Each row is a point on a landscape with many valleys, with its height.
A ball rolls from a point to the lowest of its 3 nearest points, and stops where none of them is lower. Distance is the straight distance between rows; heights are no part of it.
k482: [ -8  27  -9  34  -7  -7   1   9 -19  -4 -13  -7 -16  45  10 -10 -21   8
  11  19 -12  12   9  -3  32  -8 -16 -20   4 -27   0]  h=1.87
k410: [  7  -9 -16 -44  -1  -5  19  12 -10  12  24 -23  20 -61 -28  37  39  21
 -17  -1   1  -3  -6  32 -26  11  -7  -3  -6  23  -8]  h=2.33
k583: [  0  -8   2 -18  13  -3   8  13 -17  -2  16   0   6 -26 -17  20   9   4
 -13   3   8   0 -13  12 -20  12   8  19   0   9  -7]  h=3.59
k204: [-10 -14  -1  -3  18  12   5  10 -21   5  -5   4  -3 -18   1  15  -3  -1
  22  -4   5   7 -10  34  -7  -6   7  34  14  16  26]  h=3.58
k176: [  8  -4 -25  24 -19  -2 -10  26  11  -2 -10  46  -5  60  26 -20 -26  16
  23  10 -18  -1  12 -11  20 -36   5  -1  -5 -17   5]  h=1.48
k408: [  6  30   2 -19  23 -15  15  -5 -13   0  15 -48  20 -51 -24  35  29 -11
 -36   1   7  -8 -15  14 -16  22  -1 -25 -19   7 -24]  h=4.19
k787: [ -4  16 -10  18  -6   3   2 -11   4  -9  -8  -7 -13  17   9 -12  -8 -11
   6   2  16  14  13 -23  15   9 -18 -35   4 -19   1]  h=1.51
k528: [ 10  37 -13 -10  45  -3  22 -17  -6  -9  17 -82  -1 -61 -23  52  34 -15
 -47   7  -6   2 -28  12  11  -8  16 -32   1   9  12]  h=6.62
k600: [  7  -7 -18  17 -33   7 -18   9  38 -13 -13  44   5  42  37 -39 -24  22
   7  -2  -8  -1   2 -29   9 -30   2 -12  -6 -21  -9]  h=2.30
k534: [  8 -13 -23 -58  12  -4  24   9 -31  36  11 -25   9 -67 -24  36  49  17
 -15  12 -21 -10  11  64 -10  16   6  -1   8  21  12]  h=2.29
k655: [-30  24 -21  15  29  30  11 -28 -29  35 -25 -40 -21  -9 -30  30   3  12
   2  22  15  13 -18  33  28   0  14  -5   3   9  24]  h=3.49
k414: [ 17 -27   8   0 -40  -4 -18   6  45 -17   3  32 -10  17  38 -48 -14  -8
  -3 -13   4 -11   2 -50   0 -21  -4  29  -4 -11 -14]  h=2.44
k18: [-26  -4 -23 -15  36   7  15   1 -37  18 -11 -24   3 -43 -22  38  10  14
   3   7  -2   0  -7  47   3  -5   7  24   1  19  22]  h=3.18
k700: [ -5 -19  -5 -28  17   3  -1  16 -30  27 -17  -2  -4  -6   8  10 -12  -1
  20   6  -7 -12  -9  55   1  -3  24  33  16  33  41]  h=3.69
k71: [ 10   3   7   8 -12   3 -13  17  -7   6 -24  38 -16  52   7   0 -21  23
  44   2 -16 -15  -2  36  28 -21  32  34   2  -2  33]  h=4.55
k638: [-13  21   2   4  10  -3  18 -29   0  -9   6 -35  -7 -19 -11  15  29 -25
 -19  -3  -3  17 -10 -27  -3  22  -3 -30  15   0  11]  h=4.50
k229: [  6 -20 -13 -58  18 -13  25  16 -40  44   7 -11   4 -61 -20  36  30  19
 -16   8 -22  -3   8  53 -11   5  15   7  19  22  20]  h=1.38
k351: [ -5   9   7   8  15  -9   0 -14   7  -6  15  -5   2  -4  -3   3   4 -19
 -11  -6  11   9   1 -26 -29  21 -18  -7   1   4 -13]  h=2.10
k258: [  3   2   9  10 -19   2 -10 -17  35 -19   0  14  10   9  27 -29 -16 -32
  -8  12  14   3  31 -48   4  13 -31 -29   6 -17 -14]  h=1.91
k542: [  0  31  -5   3  29  -3  20 -23 -17  -4   1 -48   1 -35 -19  30  27 -24
 -23  -2   8  -4 -26   4  -2  21   2 -23   2  11  -3]  h=6.71
k798: [ -2   8   6  45  -9   1   1  16  32 -34 -25  28  32  55  56 -35 -32 -18
  26  18   1 -18  15 -42  18 -15  -5 -28  15 -45 -18]  h=3.55
k465: [-17 -13  -4 -16  17  -7  11  15 -33  16   5  12   2 -21  -4  -5  -7   0
  15   8   4  -6 -10  33  -4  11  13  35  10  15  29]  h=4.23
k656: [-10 -19  -9 -27  23  -2  26   8 -46  30 -14 -14   3 -27  -3  20  -6   2
  16  11 -13 -16  -6  56   1   1  18  27  15  20  34]  h=4.03
k533: [-13  36 -14  39  17  -7  17  -2 -26  -4 -17 -43 -21  29  -3  10  -9   0
  15  -2 -15   9   0  -3  44 -18  -4 -17  -2 -27  11]  h=2.78
k396: [ 38 -30  47 -47 -42   9 -23   8  48 -15  30  15  24 -29 -21 -24  19  -6
 -26 -16   8 -18   2 -15 -55   2  -3   8  -7  22 -29]  h=2.19
k200: [-21  18 -25  34  32   9  11   5 -53  22 -18 -16  -3  35 -27  26 -14  42
  39  15 -29   3  -5  41  42 -29  28  16 -10   6  20]  h=3.50
k627: [ 21 -25  29 -34 -11   9   4  21  15   6  33  23   4 -25 -15  -9  13  -3
 -10  -1  14 -18   5   1 -33  11  16  20   0   5 -21]  h=3.68
k588: [  9 -25  17 -28  -1  -5   5  20  -9  19  10  17  -5 -16   6  -3  -1  -6
   2   4  12 -11  -9  17 -16   9  14  30  14  12   3]  h=3.71
k436: [-11  23  -8  23  11   9  14 -24   1   0   0 -21 -28  -3  -3  11  11 -18
 -11  -2   5  13   5 -23  12  19  -9 -39   6 -10  18]  h=1.02
k210: [-10  -1 -18  10  11  12   7   3 -50  41 -24  -1   6  29 -13  15 -30  14
  36  11 -40 -27  -3  80  36   0  40  30  15  20  60]  h=4.36
k548: [ 19 -27  23  -1 -31 -16 -25   0  30   7  -3  50  -7  27  43 -44 -25  -7
   6 -20  -5 -24  -8 -30   6 -14  -1  51  -1  11  -4]  h=3.52
k878: [ -2  -3   0  18   1   7  15   4 -33  23 -14   3  -8  38 -19  19 -10  27
  51   2 -30  -6  -3  52  39 -10  39  11   4   4  40]  h=3.25
k246: [ -8  46 -11  47  21  -4  -1  -7 -44   6 -15 -31 -17  42  -8  11 -20   9
  32  16 -31   9   0  13  42 -19  10  -7  -1  -9  12]  h=2.63
k20: [  0  25   3  -7  30 -11  14 -20   2 -10   7 -55   0 -38 -19  33  32 -25
 -36  -9   5  -4 -20   3   1  15   5 -38  12   4  -5]  h=6.39
k38: [ 13 -15  20  -3 -17  -3 -27  10  11  23 -18  31 -18  28  21 -26 -19  -4
  21 -15   2  -9  -4  18   5  -9  18  45  17  13  16]  h=4.49
k181: [-19  54 -17  41  22  -6  11 -11 -51  13  -9 -55 -18  39 -13  18 -26   5
  24  15 -21   7   0  14  56 -15  24  -3  -6 -16  18]  h=2.92
k151: [-11   9  -2  15 -16  -3   2   8  33 -21 -22  10  25  32  39 -31 -17 -17
  14   3  17  -1  21 -43  13   4 -19 -39   7 -34 -13]  h=2.52
k603: [ 12  -8  37  -7  -4 -30 -12 -10  41 -40  24 -10  22 -12   7 -21   9 -44
 -23 -10   2   5  43 -70 -22   8 -25 -48  15 -13 -36]  h=2.53
k130: [  3 -10   3 -41  14   4  16  18  -8  -1  25 -11  13 -45 -31  24  30  13
  -9  -3   9  -5   3  23 -15  12  10   2 -10   8 -10]  h=2.07
k89: [  1   5  29  -9   6 -14   2 -22  15 -23  25  -7  15 -10   4  -9  14 -33
 -27 -14   7  12  13 -44 -30  22 -24 -24   2  -8 -28]  h=0.39
k107: [ -2 -10  -3  -7  13   1  -2  16 -27  28 -17   2 -11  -4   2   2 -15   0
  24   0  -8 -19  -4  56  12   3  26  29  15  27  47]  h=3.33
k155: [ -6  34  -6 -22  33  -3  20 -10 -27  16   2 -56  -2 -56 -32  48  31  -1
 -29  19   8  -1 -17  29   1  10   3 -13  -1  14  -5]  h=6.86
k571: [ 17 -24   6 -50  -7   3   7  15   4  13  30  -9  25 -54 -34  28  27  18
 -16  -1   7 -17   8  30 -30  15   7  -6  -7  18  -7]  h=1.58
k912: [ 21  -8  -7  26 -33   7 -12  25  27  -3 -18  61  -5  65  39 -29 -14  23
  21  -3 -19 -21  12 -28  18 -30   9   9  10 -12   3]  h=1.85
k740: [ 24 -33  -4  11 -51  -5 -27  10  53 -18 -22  52   5  44  49 -53  -6   0
  11  -6 -12 -19   2 -43  11 -18  -1  23  -4 -14   0]  h=1.43
k295: [  0  10   3  13  -9 -14   3 -25  21  -7  10  -9 -12   7   9 -13  -7 -29
  -9  -2  10  10  17 -29   1  19 -25 -24   4 -10  -2]  h=1.33
k967: [ 30 -27  29  -3 -33  -2 -15   5  29  -8   4  38 -14  15  32 -38 -12 -15
   1 -18  -5 -12  -5 -32 -12 -10  -2  36   5  -3  -8]  h=3.06
k447: [ -6  -1  -3  11 -10  11  -3   4  -6  -2  -9  12 -20  18  -1  -3 -15  24
  26  -4   3  16  -7  15   7  -3   4  20  -2  13  21]  h=3.51
k32: [ 34 -20   9  31 -49  -1 -34  -5  34  17 -39  62  -1  52  42 -43  -5   4
  14  -5 -21 -35  -4 -26  19 -21  15  40  -1 -21  -4]  h=2.37
k578: [  5  -9  38 -10  -8 -12 -16 -19  38 -43   7   0  25  -2  18 -21   2 -44
 -22  -3   3  -5  33 -67 -32   7 -28 -38  13 -29 -31]  h=1.97
k457: [-21  31  -6  26  18   3   3  -7 -32  24 -20 -34 -25  33 -13   9  -8   9
  20   9  -5  14 -12  16  31  -3   7 -21  -4  -6   9]  h=3.41
k346: [-21  -5  -8   2   8  16   1  -4 -26   4 -15   0 -11 -10  -5  10   2  10
  27  -4   5   8 -16  30   5 -10  15  25  -4   9  32]  h=3.45
k556: [  1   8   8 -36  20  -7   7   5  -1   0  23 -23  24 -48 -30  21  29  -4
 -29   4  10  -9 -11  11 -24  16  -6 -24 -14  18 -19]  h=2.50
k866: [  8   0   4  -4  -5  -1 -15 -22  23 -17   5  20  -6  -2  14 -17  -8 -15
 -19  -7  18  16  14 -28 -26   9 -19  -3  -6  -6 -24]  h=2.15
k111: [-20  24  -2   8  30  19  24 -31 -11  11   1 -47 -16 -22 -27  29  26 -17
 -17  -1   2  10 -22   0  23  10  11 -36  15  -2  24]  h=5.99
k489: [  3   1  -1   7   2  13  -1   4 -25  35 -21   8   4  43  -4   4 -27  20
  47   6 -26 -19  -6  79  28   0  35  27  13   9  51]  h=3.81
k177: [-10  30 -20  13  29  16  23 -27 -23  14 -21 -53 -14 -30 -31  39  28  -9
 -21   7   1   0 -18  18  15   6  13  -7   8   8  21]  h=4.83
k679: [  6  -4  -5  25 -29   5 -17   0  51 -10 -21  31  23  48  35 -51 -23   9
  -6  11   3  -2  15 -40  17 -16 -18 -17  -5 -25 -16]  h=2.62
k395: [  4   1 -30 -49  27  -5  16  11 -19  35  22 -38  17 -65 -32  55  40  24
 -28   8 -14  -5   5  46  -9  -1   3  -7 -17  19  -6]  h=3.93
k865: [ 13 -20  24 -17 -15  -6  -7   1  20 -19  30  10   7 -13  -9  -5   7 -10
 -26 -12  10   2   4 -19 -40   9  -8   2 -16  -1 -38]  h=1.25
k188: [ 27 -17 -11  26 -42   8 -24  10  44   4 -11  48   3  44  40 -41 -13  12
   9  -7 -14 -25   7 -32  16 -31   9  14   6 -23   6]  h=2.11
k425: [-30  18  -4  24   6  16   1 -18 -25  23  -7 -10 -13  18 -17  -1   8  15
  11   6   4  14  -8  16  22  -1  -9  -6  -3   5  19]  h=4.48
k699: [ -6  18  -5  44  -4  -2 -11  19  15 -34 -25  19  26  51  52 -20 -31 -18
  16  14  -2 -17  12 -32  18 -25  -2 -29  13 -39 -10]  h=3.12
k909: [  8 -13   1  10  -8  10 -12   6  11   1   4  31 -28   2  15  -5 -13  -4
  24 -16   8   4  -8   8  -4 -11   7  28  -1  16  17]  h=4.28
k100: [-13  28 -15  36  12  11   9  -4 -46  23  -6 -31 -23  34 -19  17 -14  22
  19  17 -14  10  -9  12  38  -9   9  -7  -3  -5   9]  h=3.01
k231: [ -4  -3  -1  14 -32  -7 -14 -14  50  -9 -15  24  20  33  32 -35 -29 -20
 -10   8   7  -1  21 -52   1  -4 -24 -27   1 -25 -15]  h=2.20
k697: [-10  39 -11  43  12  -2   4  10 -33   3 -14 -13  -5  47   6  -2 -20  18
  24  12 -19   6   4   8  29 -18  -7  -4   1 -25  -2]  h=2.24
k387: [ -1 -27  -8 -47   5 -10  27  26 -28  31  18  -8  10 -43 -12  20  23   9
 -13  13   0 -20   6  34 -22  15   7  16   6  21   8]  h=0.22
k939: [  1   5  14  -6   0  -8  -9 -23  39 -35   7  -6   9  -3  22  -4   9 -40
  -7 -11   3   6  30 -59 -15   8 -36 -37   4 -24  -9]  h=1.32
k577: [  5 -21  22 -38  -3   1   7  17   5  -8  20  14   8 -29  -8  11  12   2
 -15   4   2 -10   0   2 -26  13  13  13  -1  13 -10]  h=3.82
k97: [ 27 -22  24 -24 -19   3 -14   5  23  -9  38   3  29 -28 -24  -3  19   1
 -24  -9   9 -14   6 -10 -36  12   0 -13 -18  15 -33]  h=1.60
k714: [  0   8  13   8  -9  -8   2 -20  21 -23  12   0   6  -7  -5 -11   8 -35
 -14  -8  13   7  19 -37 -12  23 -27 -24   7  -3 -10]  h=0.87
k53: [  5  -9  28  -6 -24  -7 -20 -22  35 -32  10  15  17  -3  22 -23  -8 -33
 -32   3  -6  -6  25 -56 -29   5 -39 -15 -12  -8 -35]  h=2.76
k95: [-12   9  -8  16  -8   2  14 -21  10  -3 -12 -10 -20   2   7 -11   0 -20
   3  -2  12  16   3 -23   9  18 -20 -37   5 -18  12]  h=0.86
k793: [ 28 -29  31 -24 -17 -12 -25   4  35 -38  27  21  14 -12  -4 -28   4 -16
 -29  -7  -4  -6  11 -38 -39   0 -16   1 -14  -7 -51]  h=2.13
k566: [ 21 -28  27 -28 -12  -8 -12  12  12   8  21  26  -2  -2  13 -30 -10 -10
  -4  -5   8 -10 -12 -16 -19   1   5  38  -1   3 -18]  h=3.34
k874: [-22  36  -8  18  26  28  21 -17 -31  27 -13 -56 -37   7 -30  28   6  14
  -7  12   0   4 -28  13  41  -4  20 -22   5  -5  19]  h=3.99
k676: [-17  25 -12  28  -2  10  11 -13  -8  17  -7 -25 -19  24  -5   6   1  -5
   5   5   7  19   6  -4  22  16  -6 -34   4 -12  10]  h=4.11
k496: [-26  -6 -21  14  16  17  15 -14 -32  21 -13 -21  -6 -11 -20  21  -7  31
  20   1   5   4 -17  43  21  -3  15  18  -1  19  31]  h=2.32
k312: [ 29  -7   5   9 -36   2 -36  10  25  15 -28  46 -11  52  38 -27 -10   3
  29 -12  -7 -21   4  -5  21 -25  11  36   4  -5   6]  h=2.31
k752: [ 26 -19   1  11 -37  -2 -25   7  29  -3 -21  42  -4  41  43 -41 -14   8
  19 -12 -16 -19   9 -24  10 -18  10  34   8 -14   6]  h=2.06
k105: [-20  17 -12  22  15  16   1 -22 -22   9 -17 -18 -13  -8 -19  11   4  18
   8   4   3  13 -20  20  18   9  -3  -2  -4   2  19]  h=5.51
k530: [ 10  -3  -4  17 -10  11 -13  14   4   3  -9  27 -20  41   6  -5 -16  21
  29  -9  -8   5   6   8  17  -8   2   2  -8 -10  21]  h=4.21
k664: [ 21 -23  29 -25 -18 -17 -17  -7  46 -32  32  20  15 -17 -14 -33  11  -8
 -32  -6   2   6   8 -36 -43  14 -18 -17 -13  -4 -54]  h=1.98
k326: [ -3   1  -5   9   5  10   1   3 -20  24 -17   8 -21  38  -3  15 -10  17
  39   1 -15   3  -4  48  12 -16  29  33  10  15  34]  h=3.76
k992: [-14  -5 -19   5   2  13   9   4 -37  18  -8  -3  -8   3  -3  22 -13  17
  33   4 -10  -1  -1  46  23  -7  23  21  17  21  45]  h=2.43
k945: [-17   0 -16   9  24  18  17  -5 -20   6  -4  -5   0 -26 -17  16   1   6
  -2  -8  17  17  -7  21  -6   1  -8  25  -7  14  10]  h=5.45
k746: [  3  -5  12 -37   0   5   0  10   5 -17  29  -3  26 -36 -36  15  21   4
 -23   4  15  -1  -3   0 -40  17  -4 -14 -24  20 -33]  h=1.89
k454: [-11  -8 -12  11   0   9  -2  -1  -9  -7  -8  12 -14 -12  -8  14 -10   7
  22  -2  11   4  -6  25   1  -5   3  31  -7  14  13]  h=0.73
k637: [ -9 -19   6  -6  13   1  -5  11 -24  28 -12  23  -7  16  16   6 -19   3
  35  -4  -2  -9  -9  47  11   2  23  39  14  16  37]  h=3.83
k568: [ 14   7  31 -14   2 -19 -16 -11  14 -16  19 -22  22 -15 -15  -7  17 -27
 -29 -11   9   5  11 -28 -41  30 -16 -35  -4   4 -43]  h=0.83
k904: [  9   7  31 -19  -1 -31  -1  -3  21 -35  28 -24  17 -25 -11  -6  25 -42
 -24 -24   4  11  23 -49 -28  20 -19 -50   9  -6 -26]  h=1.34
k468: [  1  -1 -12  19  -9   8  -6 -15  23 -10  -7  19 -11  10  10 -12 -15  13
  -3  -7  12  21   1 -17   2   0 -22   5  -3 -11  -4]  h=3.67
k282: [  5 -11   2  -3   4   2   0 -10   1  -7   6  17 -16  -2   2 -14  -5   6
   4 -15  10  14  -6   2  -8   1  -8  18  -2  10   2]  h=4.71
k767: [ 21 -19  -6 -51 -15  -8   6  18  -3  27  30 -18  24 -50 -25  36  35   9
 -14   9  -1  -8  10  44 -35  12  16   5  -4  25  10]  h=1.16
k415: [ -7  -2   1  -3 -21  -1  -1 -19  49 -26  -4  13  22  12  28 -32  -8 -28
  -9  -9  10   0  23 -68  -9  11 -30 -27   5 -17 -13]  h=2.14
k52: [ -6  27 -15  44  -6 -13 -19  16 -14  -5 -23   7   7  60  20 -10 -20   3
  17  17 -13  -1  13 -21  30 -18 -16 -15  -6 -32  -8]  h=1.42
k773: [-12  20 -18  26 -13  -6  -3   6  -3   6  -9  -3  -2  30  10  -5 -18   1
   6  12   2  26  -5 -15  20   4 -16 -24  -1 -12  -3]  h=2.16
k377: [-17  10 -13  22  -2   3  -1  -1  -9   8  -7   0 -25  28  -3  -3 -12  10
  18  11   4  19  -3   0  16   8  -6  -8 -10  -5   5]  h=3.21
k102: [ 33 -41  38 -34 -38  -9 -19   0  45 -16  27  42   6  -5   6 -43   4  -5
 -24 -12  -4 -21  -1 -43 -38  -3  -1  17   0  -9 -41]  h=3.00
k742: [-30  -1 -18  10  18  20  14   3 -36  21 -17 -20  -6   9 -17  24  -6  36
  33   4 -14   6  -7  59  32 -20  29  13   1  20  40]  h=2.12
k674: [  1  11 -20  22 -11   1  -4   9   0   1 -13  23  -6  42  -1 -13 -18  28
  17  -1  -4  13  11   4  12 -13  -5 -10 -10  -2   9]  h=4.42
k317: [-17  26 -12  21  17  15  14 -25 -15  16  -8 -35 -30   0 -29  19  11  -2
   0   4   5  11 -14  13  23   8   6 -13   4   3  14]  h=5.01
k703: [-20  -4 -21  -2  22  17  12   0 -34   0  -2 -13   1 -35 -12  24   7   8
   8  -6   6   2 -20  35   2  -2   2  21   3  20  24]  h=4.04
k645: [ 13 -16  14  -4  -5  -6 -11  12   9 -16  12  27 -15  -1  25 -18 -10  -5
   3 -13   7  -2  -7 -11 -14  -5   7  28   2   8  -9]  h=2.84
k103: [-22   1 -13  23   7  17   9   5 -33  19 -15  -6 -11  23 -14  15  -8  29
  36   2  -6   9   0  39  31 -15  20   9   4   0  27]  h=2.69
k900: [  5  -1 -16  31 -19   9 -16  31  25 -19 -18  41  11  58  39 -25 -27  15
  16  13 -10 -13   8 -34  21 -34 -11  -6  -6 -37  -8]  h=1.90
k11: [ 15 -34  21 -21 -30  -9 -14   1  36 -23  13  36  -8   7  29 -45  -3 -13
 -18 -18  -2 -14   0 -44 -19 -12  -7  32   3  -2 -23]  h=3.16
k25: [-16  36 -18  34  17   7  11  -3 -50  12 -15 -29  -4  41 -15  24 -15  33
  23  10 -23  -1  -5  32  56 -24  21   5 -14  -5  16]  h=3.32
k743: [-18   7  -1  33  -9   3  -7   1   8  -5  -6  17 -15  20  15  -7 -20  15
  10   2   8  25   1 -13   9  -3 -14  -8  -2   2   3]  h=4.00
k135: [ -5  19  -4  -9  23  -7  11 -11 -16   5  -3 -38  20 -41 -31  37  25  -6
 -21  -9  16   5 -19  12  -9  19  -8  -2 -16  12 -16]  h=6.09
k112: [ 12 -12 -12  34 -28   5 -20  28  42 -15 -23  50  15  58  38 -49 -29  23
  17   2  -8 -15  11 -42  14 -27   4  -6  -8 -33 -10]  h=2.34
k43: [ -7   8 -17  23 -11   3 -15  10  19 -13  -9  32  -7  32  25 -28 -17   8
   0   8   6   8   8 -20   0  -5 -18 -26  -4 -24 -14]  h=1.39
k816: [-11 -19  -5 -23  16  -3   1  13 -43  40 -16 -14   7 -17   2  14 -13   1
  20   3  -6  -8 -14  54  15   1  22  41  19  26  39]  h=3.80
k313: [-17  15 -15  32   2  11  -2  16 -27   6  -7   7 -26  35  -6   7 -13  33
  31   6  -7  11  -4  28  23 -15   8   3  -6  -5   8]  h=3.24
k73: [  3  14  -5  24 -13  -3 -11  14   0 -10  -5  27  -2  42  27 -15 -27  17
  17  14  -1   4  10 -11  19 -23 -16 -21  -6 -33 -12]  h=1.00
k192: [ -9   1  -9 -25  22  -3  20   3 -27   9  -1 -25  13 -46 -26  34  28   1
 -20  -2   4   3 -21  26  -3   5  -7   4  -4  11  -6]  h=4.73
k860: [  6  -4   2   6 -10  11 -24   4  -4  25  -7  21 -11  30  12   6 -22   9
  34  -8 -12   3   0  27  12  -2  24  41   8  19  30]  h=4.22
k399: [-29  12 -28  17  21  21  12  -6 -36  23 -23 -46 -10  -9 -36  30   2  23
  13   1  -1   8 -19  47  28  -8  13  11  -5  17  31]  h=3.02
k925: [  1  11  13  -8   5 -17   4 -22  16 -31  24 -22   4 -20   7   6  21 -41
 -18 -19   0  14  14 -46 -12  19 -18 -43  11 -16 -16]  h=0.88
k552: [  7  33   7 -18  37  -8  25 -15 -15   5  13 -74   7 -54 -23  39  43 -19
 -42   9   6  -4 -25  11  -2   8  11 -24  -9  23  -1]  h=5.96
k461: [-10 -17 -20 -39  25   0  17  13 -35  22  -2 -11   4 -46 -20  33  24   6
  -6   4 -10  -6  -3  46   1  -9  12   8  15  11  17]  h=2.42
k538: [ -3  -1   5  -6   8   4   8   2  -5 -17   5 -13  -1 -30 -27  12  21   0
 -15   8  12   4  -8   7 -19   8  -5  10 -11   6 -10]  h=4.60
k499: [ 14  -1  10 -17   7 -18 -16 -15  16 -33  17  11  15 -10  -6 -14   0 -27
 -29   2  15  13  10 -30 -36  15 -21  -6  -3  -5 -40]  h=1.76
k847: [  7  17  14 -12  10 -18  10  -1  -2 -17  13 -30  14 -27 -14  18  23 -14
 -27  -7  13  -5  -8 -15 -22  24  -4 -19  -5   9 -13]  h=2.75
k998: [-19 -11   0  -3   7   9   3   0  -2 -15   2   4  -7 -15  -9   1  11   7
   5  -5   8  10  -8   9 -14   9  -4  14  -4  16  -3]  h=5.27
k276: [ 13  -9  33 -19  -3  -5 -17   4  23 -24  30   1  22 -12 -17  -8   9 -10
 -25 -10   0   5   8 -34 -43  13 -25 -18  -9  -4 -46]  h=1.41
k706: [-24  -2 -15   3  16  16   8  -5 -41  25 -23 -20   0 -24 -17  27   1  21
  27   3  -2   8  -5  53  20 -10  21  22   8  22  38]  h=1.26
k964: [  0  -4  -8 -24  17   0  11  14 -22   6  16  -8  13 -48 -23  21  18  13
 -15   5  10  -8 -10  20 -19   5   9   8  -5   2   1]  h=2.89
k913: [ 11  10  13 -22  12 -12   4 -11   3 -16  19 -18  18 -27 -23  17  20  -3
 -20   6  20   5  -9   0 -26  29 -14  -6 -15  24 -26]  h=2.40
k422: [  9   2  -4  30  -9   2   1  20  -8  -2  -9  28 -14  49  22   1 -20  34
  31  -4 -17   5   2  10  15 -24   9  14   0 -12  12]  h=4.43
k471: [ -5  10  -3  16 -19   0  -7 -12  28  -1  -3  20   2  12  30 -22 -20 -15
  -4  -1   9   8  13 -31   1   6 -28 -27   1 -14  -8]  h=1.70
k887: [ 17 -21  20 -10 -12  -7 -12  -4  18 -23  37  41  -3  -5   3 -24  -6 -10
 -15  -7   8  -3  -1 -30 -30 -12 -10  17 -13   0 -39]  h=1.86
k755: [ 22 -24  27 -19 -17 -13 -13   5  30 -24  31  23  10 -11 -14 -24  11  -3
 -29  -9   1   4  11 -26 -32   8 -12  -9  -9  -4 -47]  h=1.61
k612: [ 13 -16  -5  14 -26   1 -18   7  29  -2 -14  34 -17  29  25 -23 -15  16
   6  -2  -3   4   7  -8   3 -26   9  24  -7   1  11]  h=3.56
k223: [ -5 -15   7 -31  21  -8  14  21 -24  16  -2  16   4 -38  -3  14  -5  -7
   6   0   3  -1  -7  30 -19   4  16  26   7  16  13]  h=3.94
k365: [ 11 -26  21 -21 -15  -5  -4  12  10  -8  26  33  -9  -4  17 -18  -8  -6
  -3   0   6 -14  -6  -9 -19  -1  10  38   1   7 -16]  h=3.19
k23: [  6 -23   4 -11  -9   4  -6  -2  13 -17  19  28 -13  -4  11 -19  -6   3
 -11 -16   3   4  -2 -21 -12  -7  -8  24 -12   6 -21]  h=2.41
k110: [ 22 -31  33 -33 -10  -8   1  15  14  12  18  26   2 -17   4 -11   2  -5
  -9   0   3  -8 -14   0 -19  11  14  35  -4   8 -12]  h=3.48
k935: [ -5  -1   6   1 -23   4  -2  -8  50 -27  -3  11  27  15  39 -40 -21 -36
  -7  -1  11  -6  31 -68  -1   3 -13 -47   2 -30 -12]  h=2.36
k986: [  8 -17 -14  11 -20   3 -17  -6  45 -19  -4  30   8  23  30 -35 -23   1
  -2  -6   5   4  11 -35  -1  -6 -18   2  -6 -20 -17]  h=3.05
k710: [ 13 -12  -8  12 -22   8 -17  -1  24 -11   0  37 -14  23  23 -16 -17  10
  10 -14   8   1   9 -16  -2  -8  -5  14  -6  -1   3]  h=3.38
k341: [-24  12 -24  -7  38  -1  12 -21 -35  22 -18 -47   1 -47 -26  39  24  10
 -10   4   8   2 -18  40  -2   2   8   4   4   8  19]  h=3.84
k899: [-24  21  -3  29 -12  -5   6   8  10 -14 -19   8   8  43  34 -23 -23 -10
   8   7   8   9   7 -23  23  -3 -14 -40   2 -45  -2]  h=2.74
k632: [-10  -8 -25 -36  25  -6  30  16 -40  30   3 -33  15 -60 -25  45  26  14
 -20   8  -7  -1 -11  41  -1  -2   3   8   4  10  -1]  h=3.35
k171: [ -9  14  -1  18  19   5   4 -27 -13   5 -11 -29 -18 -12 -22  19   7  -6
  -4   3  18   5 -12   2   1  17 -11  -6   4   5  12]  h=6.76
k650: [ 16  -1  39 -15  -2 -18 -17  -1  26 -27  28 -17  16 -10 -16 -14  22 -16
 -30  -2   6   6  22 -38 -42  16 -22 -30  -9  -3 -48]  h=1.13
k704: [ -3  23   1 -10  23  -6  23 -21  -6 -11   4 -35  -2 -30 -16  14  20 -24
 -23  -3   6   3  -7  -4 -14  25  -5 -19 -11   2 -14]  h=4.82
k478: [  9 -27   2   2 -26  -5 -12 -17  40 -29   9  39   7   5  24 -24 -15  -3
 -22  -9   4   8   8 -45 -29  -2 -27  10  -1  -7 -29]  h=2.66
k83: [  6  19  12  -4   9 -21   6  -7  14 -23  15 -33   4 -22 -16   9  24 -38
 -22 -10   0  17  11 -36 -20  31  -6 -39   4  -2 -13]  h=1.44
k311: [ -6   1 -25 -33  33 -11  19   9 -20  23   6 -32  12 -59 -29  32  28  13
 -34   6   4  -2 -13  38  -8  11   0 -12  -8  19 -11]  h=4.51

Two balls start at each pair of points below. Name the first point that both come to, or write -.
k181 and k177: -
k100 and k533: k697
k577 and k627: k365
k341 and k192: k387

Call two points neighbours if one is among the 3 nearest of the other. Go from one point of each pair to the other, from neighbour to neighbour, staying as low as possible. Name the highest point that can't be avoided.
k95 and k865: k276
k387 and k740: k577
k865 and k706: k313
k95 and k89: k295

For each start below, name every point that the ball comes to, in order.
k588: k110 k365 k645 k23 k887 k865
k909: k645 k23 k887 k865
k566: k645 k23 k887 k865
k135: k408 k556 k746 k97 k865
k583: k964 k130 k571 k767 k387
